Points on a hilly landscape, in no order, each with its height.
A ball rolls from a point to the lowest of its 3 nearest points, and stops where none of them is lower. Distance is the straight distance between rows; heights are no part of it.
q238 height 249: [ -3  -7  -2   7   8   3  -5   9 -12  12 -12  23  12  -3  11   0   2   9
   6   9  -2  -6  -5  -1   7  -5  11  -1  -1   9   0  -7]
q767 height 418: [ 2 -6  2 -3  5  5  9 -9  0 -1 -5  4 -9  3 10  9  6 13 -2 -2 -5 -4 -7  9
 -7  5  9  1 -3 -1  8  0]
q503 height 404: [-11  -4   2  14  24 -15  -5  15   1  19   5  30  24  -4  -4  -5   5 -10
   2  17   6  -4 -15 -12  -7  -2   7  -2   1  -9   8 -11]
q967 height 73: [ -1 -13  -8  -3   1  -2  -2  15 -15   1  -2   4  11   6   6  -1  -1  14
   9   5  -1   5   0   4   7  -2   5  -2   6   6   2  -4]
q384 height 614: [ -6  19   8 -15 -24  -3 -17 -15   9  -1  16 -29  -8   7 -12 -24   2 -17
   6  -8  -2   2  23   6  -5  16 -25  15  -6  -7  -1  12]
q225 height 522: [  9   7  -2 -23 -16  -6  -6  -3   0  -6   7 -31 -14   0 -10  -2  -1   2
   3 -10  -3   5   0   5   5   5 -11   5   3   2  -1  12]
q646 height 284: [  8  15  10   3  12   7   4 -10  -8   9  -8  -4  -8   0  10   8   5   1
 -16   2  -7  -6  12  -8  -2   6   6   6  -5  10   5   2]
q348 height 379: [-11   1  22  10 -23   1   2   2  15  -3   6   1  -6 -17 -20 -20   8 -20
  -9  -1   0  -8  20   3 -26  19 -32 -11   1 -18   4   4]
q659 height 590: [ 13  43  11 -13  11   4  -3 -13   6 -12   8 -20  -3  15  20   6   1 -16
 -17  -4  -8  -9  27 -14 -10   7  11  16  -4  18  -1   4]
q851 height 466: [ 14  -6  10  31  11  -4  29 -17  27 -20  -5   6   2 -10  13   8   4   1
   4  21   9  -6 -20  -4 -22   5  18  -4  -3 -15  12  -4]
q175 height 332: [  4  -8   2  10  13  -3  -6   7   5  15  -6  24  10  -2   0  -2  -5  -5
  18  14   1   3 -28 -10  17 -14  24   3  -4  -7   4 -10]
q509 height 395: [ -6  -8  -5   6  -2  -6  10  18  10 -12   1  19  -1  -2 -23 -19 -10  -6
   9   2   9   2  -4  17  -2  -3  -5  -9   3  -1   5   5]
q273 height 501: [  5 -14 -23  12   5  -6  24  18   7 -14   1  17  -4   0 -19 -14 -14 -10
  15   5   4   4 -27  30  -4   0   5 -11  13  -9  -4  -8]
q953 height 296: [ 11 -13   3   6   3   7   2 -11  -5   3  -4   0  -9   6  24   8 -10  25
   5  11  -9  -2 -15  -1  15 -14  29  15   0   1   0  -1]
q297 height 384: [ 17 -18   5  29  13  -1  22 -10  18 -19  -8  19   7  -5   2  -8 -11   1
  20  31  11   4 -32  -1  -3   1  23  -6  -4 -12  13  -8]
q336 height 363: [ 12  15  11  13  14  10  11 -17   4  -3   2  -6  -1   4  18  14   8   1
 -17  -2  -5  -3  12 -13 -17   7   2   7  -7   8   2  -7]
q430 height 322: [ 14 -22  -4  13  -2   2   8 -11   3  -1  -7   8 -12   0  15   7  -5  19
  10  10  -6   0 -21   9   8 -15  27   5   9  -5  -1   0]
q716 height 554: [ -1  11   5 -18 -12   1  -6  -8  -8   8   2 -12 -10  -1 -14 -12  -3  -1
  -3 -13  -3   2  14   6  -3  11 -20   1  -2   8  -2  12]
q553 height 382: [  8   2  12   6  11   8  11 -19   3  -3   5  -9  -4   5  19   6   5   4
  -7  -2 -10  -9   5  -1 -14  13  15   5 -10   0   0  -5]
q673 height 177: [ 10 -12 -20  -2  -9  -5  21  -3   6 -16   1 -11 -17   0 -10   1 -19   6
   5  -7  -1   5 -16  12   4  -4   7  -7   4  -8   4  -1]
q79 height 335: [ 13  -7   5   8  15   5   4 -11  -5   9  -5  -7  -3   5  14   9  -2  18
   0  -3  -8  -5   5  -3  10  -4  11  15  -6  10   1  -8]
q736 height 324: [ 17  -8  -4  -1  -1   0 -10  -5  -8  11  -9  -3   4  -2  14  24  -7  22
   5  -5  -8   0  -2 -10  20 -17  15  22   0   4 -12  -9]
q895 height 402: [-29  16   8 -21 -24   4 -29   5  -7  19  -1   8   4   6 -13 -10   7 -13
  -1 -11   7  12  26 -13   9  -2 -34 -10  -1   7  -3   4]
q95 height 360: [ -8  14  25  24   8  12   7  -5   7  -2  -3   3  17 -13  16  10  25 -17
 -32   6   5  -9  16 -20 -25  15 -12 -13  -5 -10   2   2]
q55 height 170: [  9 -17 -32  -6 -10  -4  17   8   0 -19   2 -17 -21  -1 -12 -14 -20  15
  21  -7   3   5 -27  26   0  -2   1  -6  19  -9 -13   2]
q741 height 323: [ -5  -2   7   1  15  -5 -15   8 -11  27   2  27  15  -3  11   7   1   2
  -4   9  -1   1 -10 -16   7 -13  13   0  -8  -4   7  -6]
q678 height 499: [-10  -1  -6  11  12  -2   4  25   7   1   1  26   8  -4 -12 -15   6  -9
   6  10  16  -6 -17   9  -4  -3  -5 -17   2  -9   4  -9]
q916 height 409: [-17   6  16  15  15   5   0  12  -1   9  -2  17  17  -3  11  10  14 -11
 -14  19   0  -7  11 -16  -6   6  -5  -6  -7   3   6  -4]
q530 height 401: [-13  13  12 -16 -10   1 -16   7  -4  10  -6  -8 -10   0  -1   5   6  -5
 -12 -11  -1   1  26  -1   7   2 -20  -1   0   9  -7  13]
q545 height 388: [-16  -6 -14   9  19  -5  -4  29  -5  16   8  17  14   1 -27 -21  -6 -20
   5  -1   0  -2 -14   4   0   3 -15  -9  -1  -4   4 -14]
q230 height 268: [  3   0  -9 -14  -7  -2 -14  -8 -19   7  -8 -12  -2  -2   7  28   2  20
  -1   0  -5   3   0  -4  17 -12   7  11  -3  14  -5   0]
q781 height 438: [ -1  25  14  -8   2   5  -5  -9  -1   8   2 -12   7   9   3   4   2  -6
 -18  -6  -8   6  25  -9  -9   8  -8   2   1  10  -9   5]
q625 height 369: [  4  -6   6  17  13   4  29 -19  18 -20   1  -5  -4   4  10   8   5  -7
  -1   2  10 -12   3   1 -24  10  10  -8   1  -7   9  -2]
q948 height 266: [ -6  15   3  -6  -4  14 -17   1 -10  15  -7   6   1   2   5  12  14  -3
 -10 -11  -5   1  23 -14   4   4 -15  -1  -5  11  -9   8]
q592 height 127: [  0 -13 -18   1   9  -7  -7  35  -5  19   5  13  14  -1 -13 -11 -13  -2
  12   1   3   4 -20  17  11 -17  11   8  10  -4  -7 -20]
q652 height 361: [ -5  -6   7  -4   4   3 -25   6 -17  15 -16  19  14   0  13  13   1  14
   3   8 -14  -4 -12 -14  15 -23  11  17  -8   6   2  -5]
q478 height 439: [ -2 -10   0  12   3  -2  22 -15  11 -21  -3  13  -7  -5   2   3   1  -1
   3   9  17  -4 -11   6 -14   0   7 -13  -1 -15   9  -9]
q325 height 513: [ 12 -13 -23   7  -7  -3  16  16   9 -10   8  11  -7  -2  -8  -6  -9   6
  12   6   5   3 -20  19   3  -2  15 -11   7  -2  -3  -7]
q909 height 415: [  4  17   2  -8   0   2   9 -25  11 -10   2 -26 -12   6   0   1  -2 -19
  -1  -4  -5  -5  17   3 -14  12  -4  11  -9  -1   7   9]
q331 height 129: [-18  16   2 -31 -18  -3 -31   3 -11  12   2 -20   5  -4  -8  12   1   3
  -6  -9  -4  13  14  -7  10  -4 -29   9   4   7  -6  11]
q898 height 289: [ 10 -22 -18   1 -10  -4 -10   7 -12   3  -3  -4  -4  -2   2   2 -18  26
   9   2   3   1 -18   4  24 -19  13  13  15   5  -3  -4]
q687 height 371: [  0   5  18  27  16   7  21 -12  13 -13   4  -3   6 -10  17   9  24  -7
 -20   2   0  -9   9 -13 -30  17   6   2 -10 -13   4  -3]
q703 height 276: [ -2 -10 -21 -11  -4  -8   6  21  -3   0  -2   9  -4   0  -9 -16 -11   0
  11   1   3   1  -8  18  10  -3   0 -10  10  -2   2   0]
q419 height 506: [ 10   3 -11 -18   0  -8  10 -13  -2 -12  11 -30 -13  -2  -5   1 -13   6
   2 -18  -5  -3  -1   2   1   5   2   7  11  12   1  10]
q226 height 251: [  3 -16  -8   1   6  -3  -7  16  -3   9   0  21  14  -1   1 -11  -9   7
  15  -1   1   1 -12  -3   7 -14  13  -1  -5  -2  -5 -11]
q836 height 487: [-22   9  18   9  -9  10 -14  13   7   8   1  10  10  -8  -9 -14  16 -18
 -12  -2   1  -1  27  -3 -10  10 -30 -19  -7  -4   3   5]
q548 height 362: [  0 -10   0  20  20  -4  -3   9  13   6  -8  35  30  -7   2 -12   5 -11
  14  17   0   2 -32 -19   1  -6  24  -5 -15  -3   6  -3]
q657 height 372: [ 26 -18   0   6   0  -4  15 -22   7  -8  -4  -7 -17  10  24   7 -11  21
  20   9 -10   3 -23   2   7  -6  31   8  -2 -12  -2  -6]
q565 height 568: [ 16  21  -3 -11   5   2   2 -20  -3  -4   2 -22  -4  13  15   5  -7   6
  -8 -17 -12   3  12  -1  -4   8   8  12   3  17   0   3]
q91 height 411: [ -9  -2  -6 -16 -10 -10  -6  15 -10  -3   0   2  -6  -2  -9  -1   1  -1
  -5  -8   0   3   7  11   7   2  -8  -5   8   2  -2   3]
q730 height 342: [-3 -2  0 14  5 -3  7 -2  0  0 -7 12  6  1 13  4  4  0  3  6  2 -4 -3  0
 -5  2 10 -5 -6 -6  2 -7]
q860 height 148: [  5   6  25  17 -10   2  14 -10  30 -12   7 -22  -3 -10 -12  -8   4 -31
 -24  -6  -4 -16  33  -7 -44  15 -18  -5  -9 -21  11   5]
q58 height 645: [ -5  15  10 -26 -23  -7   1 -11   0   1  10 -25  -5   3 -14 -10  -6  -7
  10 -13  -3  13  11   3   2  10 -29  13  -5  -6 -10  10]
q318 height 106: [ -9  12   7  -5   6   8  -2  -1  -4   2   0   5  -8   2   1   4   8 -10
 -16 -16  -1   2  12  -7  -1  12 -12 -12  -8   4  -6   7]
q356 height 309: [ -5   2   9   5   4   6   5   5  -5   0   3  13  -7  -9  -1  -5   8 -15
 -12 -10   8  -8  13   3 -10  12 -15 -15  -9   1   5   9]
q932 height 423: [ -8 -22 -32 -18 -17  -4 -16  25 -18   2   3 -18   6  -4 -14   0 -18  15
   9  -1   2   9 -19  11  25 -12   1  11  14   5 -15   7]
q878 height 351: [ 18 -18 -10  16  -7   3  15 -13   5  -9  -1  -5 -19   1   4  -1 -10  21
  21   1  -1   0 -18  17  10  -3  21  -1   2  -3  -5  -8]
q551 height 358: [  8 -12  -5   7  -3  -9   7  -3  -2  -3  -8   4 -12   7   7  -4  -7  16
  16   2  -3   6 -12  11   2 -13   7  -2   3   0   3  -3]
q394 height 117: [ -5  13  13  -4   8  11  -7 -10 -12  17  -3   2   8   5  10  21  12   1
 -17  -8  -5  -2   4 -12  15  -4   2   7  -6  14  -3  -3]
q197 height 514: [ 11 -10 -22  19  -3   1  34   5  17 -35   3   9 -11   1 -11 -11  -6  -1
  14  15   7   8 -30  17 -13  -2   9 -16  11 -14   6 -13]
q828 height 651: [ -3  31   6 -17 -17  -4  -7 -20  18 -15  22 -39  -4  14  -1 -20  -6 -22
  14  -1  -5   5  28   0  -9  13 -17  22  -9   0  -2   5]
q160 height 510: [  5  25   8 -14   3   1  -3 -15   3   0   7 -21  -6   6  -3   3  -2  -2
  -7 -20  -9   1  23  -2  -6   4   0  11 -10  12   4  14]
q112 height 297: [ -9  -3  20   6 -11  -5  19  -8  20  -4   3  -7  -8  -6 -15  -6   4 -12
  -9 -11   6 -10  21  -5 -35  20 -26  -8  -8 -15   4   6]
q680 height 313: [ -4  19  29  13  14  17   7  -2  13   3  -2 -13  10  -1  18   9  28  -8
 -27  -2   3  -3  19 -20 -17  12  -5  -4  -2   0   2   1]
q270 height 462: [-16   2  -3  -4   3   8 -22  25 -14   7   1  22   7  -4   0  -4  11  -5
 -14   0   7  -7  12   1   9   1  -3  -6  -4  -5   6  -3]
q448 height 288: [ -4   2  -3 -17  -1   4 -16   3 -18   1  -3   2   2   0   9  20   8  14
  -8  -4   4   5   8   0  16  -7  -4  -1   0   6  -5   2]
q902 height 461: [  0   2  15  23  13  -4  17 -11   4  -1  -3  15   6  -7  13   5  17   4
 -12  16   8 -11  -1  -8 -19   7   1  -7  -4  -5   5   2]
q567 height 343: [ 10 -18  -1  12   1  -4  14  -2  10  -1   1  27   0  -5   4  -9  -1  12
  19  13  10   6 -31   0   4   2  24  -4  -5  -7  10  -8]
q11 height 408: [ -4   1  22  27  14   9   2  -2   9   1  -2   4  13  -6  13   9  18  -5
 -16   8  -1  -5  13 -20 -20  14   0 -12 -10  -9   3 -10]
q481 height 503: [-14  -5   7  -2 -11  -3  12  12  18 -17   3  14  -2  -8 -23 -25   7 -16
  -6   4   9 -10   4   7 -14  12 -27 -24   4   0   5  -1]
q371 height 500: [-12   8  -9 -21 -10  -6 -22  12  -7   3  -2  -2   1  -3 -14  -6 -13   1
   1 -14   4  12   3  10  10   2 -17   4   2   6   0  15]
q780 height 393: [  3 -23 -30 -15  -5 -10 -10  21 -18  10  -5 -13  12   5  -4   1  -5  24
  16   6   0   4 -22  12  30 -22  13  13   9   0 -13   5]
q611 height 407: [  7  -6  18  19   7   1  14 -12   8   4  -9  15   6   0  12   1   3  11
   6  11   2  -9 -18  -9  -1  -2  26   3 -12  -6   6 -12]
q196 height 559: [ 12   3  -9  -2  13  -3   7 -21   8 -20  -1 -25 -16  13  21  11  -7   6
   1  -8  -9  -6   3  13  -7  10  13  13   0   7  -5   2]
q431 height 76: [ -6   6  -6 -14  -1  -2 -14   1 -16   8   1  -9   0   4   3  11  -1   9
  -2  -2  -2   7   6   7  12  -6  -9   0  11  10  -6   7]
q210 height 357: [ -5 -19 -31  -7  -6  -5 -22  26 -19  17  -5   2  13   5  -7   3  -9  10
  13   1   1   4 -16  -2  27 -17  13  14   8  -2  -9 -10]
q217 height 137: [ 12 -18 -21  -5 -12  -6  13   1  -4 -13   0 -24 -11  -3  -7   2 -18  23
  14  -5  -2  -1 -19  16  15  -3  11   1  10  -4 -10   1]
q693 height 519: [ -7   9   8  -4  -9  -1  13 -13  13 -10   5 -13 -16   6 -16 -18 -12 -18
   1 -11  -4   2  13  12 -15  13 -22  -8  -5  -8   0   6]
q797 height 356: [-18   7  25  12   9   9 -12   7   1  14   2  21  20  -9   9   7  27 -10
 -27   9   1   5  20 -15  -3   4 -14  -6  -9   1   1   0]
q600 height 171: [  5 -15 -23  -8 -12  -2  23   9   4 -20   1  -6 -25  -1  -6  -9 -15   1
  21   2   5   6 -15  23  -6  -3   5 -15  10 -12   2   2]
q692 height 285: [  5  -3  -6  -1  -2  -6  10  -4  -3  -6   3  -9 -11  -3  -9   0  -3   7
   8  -5   3   2   7  10   7   6   1   0   6   3   1   5]
q405 height 333: [ 20 -13   3   9   8   0  14 -20   1  -5  -7  -7 -10   3  19   5  -7  23
   8  -1 -13   1 -20   6  14 -10  31   8   1  -1   5  -7]
q465 height 455: [ 11 -11  -4   3   8   0  22 -15   8 -15  -2   0 -17  -1  10   2  -7   9
   8  -2   0  -1  -8   7 -13   4  10  -2  -3  -6   3   1]
q882 height 164: [ -2 -12 -17  -7 -15  -1   5  15  -4  -6   0  -8 -16  -5 -12  -5 -10   8
  12  -7   8   1  -9  19  10  -3  -4  -5  12   5  -7   0]
q971 height 376: [  0  35   2 -20   0  10 -16 -12  -2  16   0 -20   9  14   2  15   4  -6
 -19 -15 -13   7  24 -17   9  -2  -4   9   1  10  -7  10]
q604 height 69: [ -1 -15 -19 -15 -18 -10  -1   0  -8  -8   2 -29 -13   3  -7   4 -14  12
   8 -13   6   4 -18  11  18  -3   0   6  14   9 -10  10]
q385 height 300: [ -4  10  12  12   9   8  11  -3   8  -9   2 -12  -4  -8   8  -5  14 -14
 -25  -7  -6  -7  19 -11 -26  15 -15  -8  -7   3   9   4]
q528 height 213: [  0  19  10 -15   4   5  -7 -13 -14   9  -5 -12   3   4  17  21   7  14
 -10 -10  -8   1   9 -13   9  -3   4  15   6  13 -11  -7]
q846 height 341: [  2  -9  -6  21  16 -11  -7  14   6  27   2  18  22   2 -14 -14  -4 -12
  21   7   3  16 -43  -1   4 -18  21  -2  -4  -4  -3 -10]
q665 height 352: [ 15 -22  -4  -2 -12   8 -12  -3 -12  11  -2  -5   1   2  15  16 -13  26
  17   8  -1  -2 -24 -11  28 -29  30  25  -2  10  -8  -2]
q957 height 420: [-7 -7  5  4  9 -1  1 14 -6  0 -2 17 12 -5  9 -4 11 -8 -9  3  8 -4  1 -1
  0 -4  8 -7 -7  1  8 -9]
q773 height 318: [ 10 -20 -21  -2  -5   0   0  18  -9   3  -1   1  -8   8  -8 -12 -13  11
  14  10   1   4 -29  16  13 -10  14   3  11   4 -10  -8]
q577 height 374: [  7 -17   3  21   8  -5   9  -9  14  -8  -1  22  10  -9   5  -5   1   1
  14  21   5   3 -20  -4  -6  -1  21  -9  -8  -8   7 -10]
q603 height 526: [  2 -19  -7   7  -1  -4  29   5  22 -26   6  10 -14   7 -37 -14  -7 -18
   3   4  -3  -9  -6  11 -21   8 -17 -26   8 -17   6  -3]
q425 height 248: [  1 -17 -16  -8  -9 -10 -10  11 -12   3   0   3   0  -2  -1   9  -3  21
  13   3   0   1  -8   1  23 -13  16   8   3   5 -12  -3]
q69 height 617: [ 14  32  13   2  21  15   7 -10  16 -20   3 -15   2   9  11  -2   5 -16
 -18  -5  -9  -8  24 -14 -27  12   1   4  -3   6   7  -1]
q896 height 334: [-15  13  -3 -18 -12   3 -28   8 -15  16   0  10   7   6   1  16   5   8
 -13  -5   0   8  18  -5  16 -10 -18  -1   5   5  -9   8]
q148 height 353: [ 14 -19   2  24   9  -5  -1  -5  18  16  -2  30  13  -6  -4 -13 -11  -4
  21  20   9   4 -39  -9   8 -12  31  -5  -5  -7   4   5]
q471 height 190: [  5  20  16   7  19  18  -5   1  -5   7  -4   0   7   8  17  19  17   0
 -18   0 -11  -8  20 -20   0   3  -4   9  -3  12   0  -2]
q977 height 535: [-17  -1  10  11   3  -4 -10  14  -5   6   7  16  14 -10  -8  -3  13 -27
 -13   3   6  -4  12  -8  -7   1 -13 -22   0  -7   6  -1]
q864 height 436: [-21  11   6   0   2   7 -17  14  -4  14   0  24   7   2   5   0  16 -22
 -18  -8  -2   2  24 -17   3   6 -15  -7  -2   5   8   6]
q463 height 370: [  3   9  12   2   2   4  13  -8  22 -10   8 -18 -17   4  -4  -3   1 -18
 -12  -7  -2  -9  22  -3 -20  17 -11  -2  -8  -9  13  16]
q838 height 314: [-13  16  23  12  10  15  -9  -2  -4  14  -8  18  19  -4  21  21  27  -6
 -26   5  -1  -3  22 -27  -1   0  -8   0 -10   2   0  -4]
q235 height 476: [ -4 -10   7  24  11  -3  28  -4   9 -16  -3  22   0  -6  -1   0   4   6
   3  15   8  -7  -3   1 -13   5   9  -9  -4 -11   4 -10]
q477 height 298: [  4  11  -2 -12   5   9 -22  -9 -22   9  -9   3  12   1  15  24   3  26
 -10  -2 -14  11  10  -7  18 -17   0  17   4  17 -15  -4]
q182 height 479: [ -2   0   5 -11 -11  -7  15  -7   9 -16   4 -12 -16  -2 -17 -11  -7  -5
  -1 -17   1  -4   9   8 -19  16 -12  -3  -7  -7   4  10]
q169 height 563: [ -6  21  13 -11 -18   6 -11 -14  12   1  11 -23  -3   1  -5 -14  -1 -18
  -3 -13  -2   5  23  -7  -7   8 -20   8  -6   4  -5   6]
q368 height 394: [-24   6   5 -12  -6   5 -19  24  -9  13   4  27   6  -2  -9 -14   9 -18
  -8   0   4  -2  17  -6   3  -3 -21 -17   3   5  -2  -2]
q122 height 427: [ -1  -5   7   0  -2   1   4   2  -6  -2  -2   5  -7   1   0   0   3   3
  -5   1  -5  -6  11   2   0  10 -10  -5  -1   5  10   2]
q340 height 470: [  5  25  -1 -21 -12   7 -22 -14  -2   7   8 -25   2   3  -5   3  -1  -8
  -9 -11  -6  10  24 -11   4   7 -16  11   2  10  -5  10]
q242 height 564: [  7   2 -12 -26 -13 -14  -1 -12   1 -19   8 -40 -27   0 -16 -16 -14   6
   8  -3  -1   5  -8  17  -3   7 -10  12   4  -1  -3  20]
q284 height 327: [ -7  31  13  -5  -3  18 -23  -5  -7  17  -3   0  14   7   6  27  20  -8
 -22  -8  -2  16  31 -20   3  -7 -11   7   2  15  -6   2]
q41 height 430: [  6   6   1   4   7  -3   5 -18   7  -9   7 -16 -20   0  -3 -11   1  -8
  -9 -11 -11  -2  10   4 -12   9  -3  -6  -3   2   7   9]
q554 height 336: [-15  12   2 -10  -5   6 -21   8 -14   6  -2  13   6   3  -5   4  14 -10
  -6   1   3   2  24  -6  15  -8 -17  -7  -5   8 -12   7]
q323 height 490: [-16   5   3   3  11  -3  -7  27  -2  16   9  31  22  -7 -13 -12   8 -21
 -10   7   7  -3   1   0  -3   2  -6 -13   0  -4   2  -8]
q57 height 344: [-19  16  -3 -25 -16   6 -28   6 -15   3  -4   0   7  -4 -16   0   1  -6
  -5 -13   2  10  18  -3  16  -1 -29  -2  -2  -4  -4   6]
q500 height 486: [-11  -6  -3   0  -1  -8   2  17   6  -6   1  14   4  -9 -21 -20   1 -14
   2   3   8  -5   1   9 -11  -3 -10 -18   3  -1   5   1]
q181 height 396: [-12 -10 -29 -23 -14  -7 -27  16 -20  12  -2 -12  12 -10 -19  13  -5  14
   3  -3   0   9 -11   8  27 -17 -17  11  10  15 -20   7]
q438 height 354: [-17   6  -5 -31 -15  -6 -29  16 -24  10   6 -13   5   1 -16   2   0   1
  -4  -1   0  15   7  -4  23  -7 -23   2   8   4  -9  12]
q292 height 528: [ 16 -16  -8   8  -2  -1  29  -7  11 -21   2  11 -20   1  -5  -2 -13  12
  16   7   7   7 -23  15  -4   1  21 -11  14  -8   6  -9]
q899 height 247: [ 17 -14  -5   0   0  -2   1 -17 -13   3  -6 -15  -7   5  11  11  -6  25
   6  -4  -5  -1 -15   2  16  -6  15  18  13  10  -6  -7]
q783 height 463: [-12  -8  14  20   9   6  -1  -6   1  12  -5  22  18  -6  12   2  16  -1
   5  17  10  -8  -4 -13   0   1   4   1 -15  -4  13  -3]
q161 height 373: [-16   7  12  -4 -13   4  -3   1   1   7  -1   3  -6   1 -15  -7   0 -17
  -6  -9  -3  -2  18   1  -9   9 -23  -7 -13  -6   0   9]
q718 height 294: [  1  -1   7  18  13   5  24 -14  20 -24   8  -7   1 -10   1   1   9 -16
 -11   5   8 -10  12  -3 -35  11  -4 -11   0 -19   8   5]
q583 height 561: [ 15  24  12 -14   4   5   0 -10   3  -7   6 -25  -4  12   9   1  -8  -6
 -14  -4  -2  -8  18  -5 -16   7   3  14   2  12   6   8]
q152 height 262: [ -7  -4 -18  10  11 -14 -11  25 -11  21   4  26  25  -1 -17 -10   0 -10
  20   6  -4   6 -26  10  12 -12   2  -6   1  -2  -2 -16]
q263 height 381: [ -4  -9 -23 -16   0 -10 -23  21 -26  12  -2  -2   4  -2  -2   8  -7  10
   5  -6   4   9  -3   4  28 -15   0   6   7   2 -10  -1]
q586 height 562: [-10  27  18 -19 -24   5 -19  -8  -3   8  -1 -16   4  11  -5  -7   7  -8
  -2 -13   4  13  32 -11   5   5 -31   3  -6  10  -6  10]
q986 height 417: [-18   7  20  17  18   7  -8   5   2   7  -3  26  30 -13  14   7  20  -3
  -9  13   7  -5  -2 -26  -8   4  -2  -4  -7  -4   5  -9]
q955 height 410: [ 22 -19  -8   2  -5  -2  13 -20   5   0  -6 -19 -13   6  17  11 -19  25
  16  -7  -7  -6 -18   8  19  -9  31  24   0  -7 -13 -11]
q998 height 399: [ 20 -14   7  20   4  -3  20 -22  10 -14  -1   5 -10  -2  16  -6  -6  16
  10   7   2   2 -23   8  -4  -4  24   0   1  -3   7  -8]
q963 height 221: [ -3   5  19  23  -2   3  16 -11  21  -9   4 -12   0  -3   0  -2  13 -26
 -18  -1   1  -7  12 -15 -36  17 -15 -18  -2 -15   9   4]
q841 height 256: [ -4  20  21  13   3  14  -6  -3  -5   5  -5   6   1  -1  16   7  17 -13
 -18  -5  -1  -5  25 -26 -15  10  -7  -4  -5   5   2   0]
q660 height 291: [ 13   4   1  -2   4   0  -8 -15 -10  12  -7  -4   3   9  17  22   1  21
   0  -6 -16  -3   2   0  13  -9  12  19   4  13  -6  -5]
q408 height 621: [  5  35   8 -33  -9   7 -11  -8  10   7  14 -34   2  11   0  -9 -14 -16
   3 -11   1   7  27   0  -9   2 -18  16   0   3   0   3]
q637 height 465: [ -3 -10 -15  16  13  -6   9  14   9 -12   1  22  -1  -6  -9 -11  -9  -8
  10   9  13   3 -16  16   2   1   5 -13  -1  -1   6  -9]
q364 height 577: [-10  -9   1  14   5  -8  20   7   6 -12  -2  10   8 -10 -11 -15  11 -11
  -4   1  13  -6  -3   1 -14   4  -6 -19   8 -17   7   2]
q118 height 319: [ 11 -20 -25 -10  -5  -6  -1  25 -15   2  -7  -2   1   6  -2   1 -10  16
   7   1  11   2 -13  14  12  -7  10   0   4  -1  -9   1]
q702 height 538: [ -1  -4  -9   6  -1  -3  15   4  11 -13   3   2 -14   0  -4  -7   1  -5
   8  -4   2  -3  -9  13 -11  13 -11 -12  -2  -6   9  -5]
q960 height 507: [  0  -8   6  12  -6  -7  29 -10  13 -12   8   5 -16   2 -11  -8 -10  -9
  -1  -4   0  -7   5  12 -27   4 -10 -18   1 -12   6  13]
q76 height 308: [ -5 -15 -14  -7  -2  -8 -28  13 -22  13 -11   6  16  -4  -3  16  -1  16
   5  10   2   1 -11  -1  27 -20  10  10   7   4  -9 -12]
q847 height 383: [ 11 -20  -2   0   0   0 -18  11  -9  21 -14  16  11  11   3  -4 -15  12
  14  16  -8  -4 -27  -7  26 -26  23  15  -9   6  -3  -6]
q541 height 103: [  1  -1 -13  -4   2  -7  -4 -10 -16  -1  -8 -10 -11  -3   6  18   3  17
   5  -3  -2   2  -8   8   8  -3   4  11   5   4   1  -3]
q324 height 252: [  0  -9 -20 -27 -16  -7 -14   6 -17   4   0 -27  -3  -4 -14   4  -4  14
   2   3   1   6  -8  -2  16  -5 -14   6   7   5 -10  16]
q729 height 533: [ 17   9  -8 -20  11  -5   0 -18  -3 -14   4 -34 -13   5  13   4 -16   1
   4 -13 -12  -9   6   9  -6   7  19  15   5   7  -1  13]
q575 height 464: [ 13  16   0 -23 -12  -1  -2 -15  11 -11   9 -29 -14   4  -6  -3  -9  -3
   2  -9  -7   0   9   9  -6  16  -3  17  -1   5  -1  14]
q819 height 310: [  4 -16 -10  12   6  -2  -3  10   4  11  -8  24   3   1  -1 -10  -9   7
  23  11   3   3 -36   7  12 -11  21   2   4  -3   6 -12]
q246 height 505: [  5 -10  -4  15  -5  -2  19   3   7 -19   1  19  -8  -4  -7  -9  -5  -7
  19  19  10   4 -22  14  -4  -5   2 -20   8  -4   5 -18]

For each start below, name the point where the ball stops.
q242 | q860
q273 | q604
q225 | q860
q797 | q394
q603 | q860
q960 | q860
q246 | q604
q325 | q604
q270 | q318
q11 | q394
q196 | q394
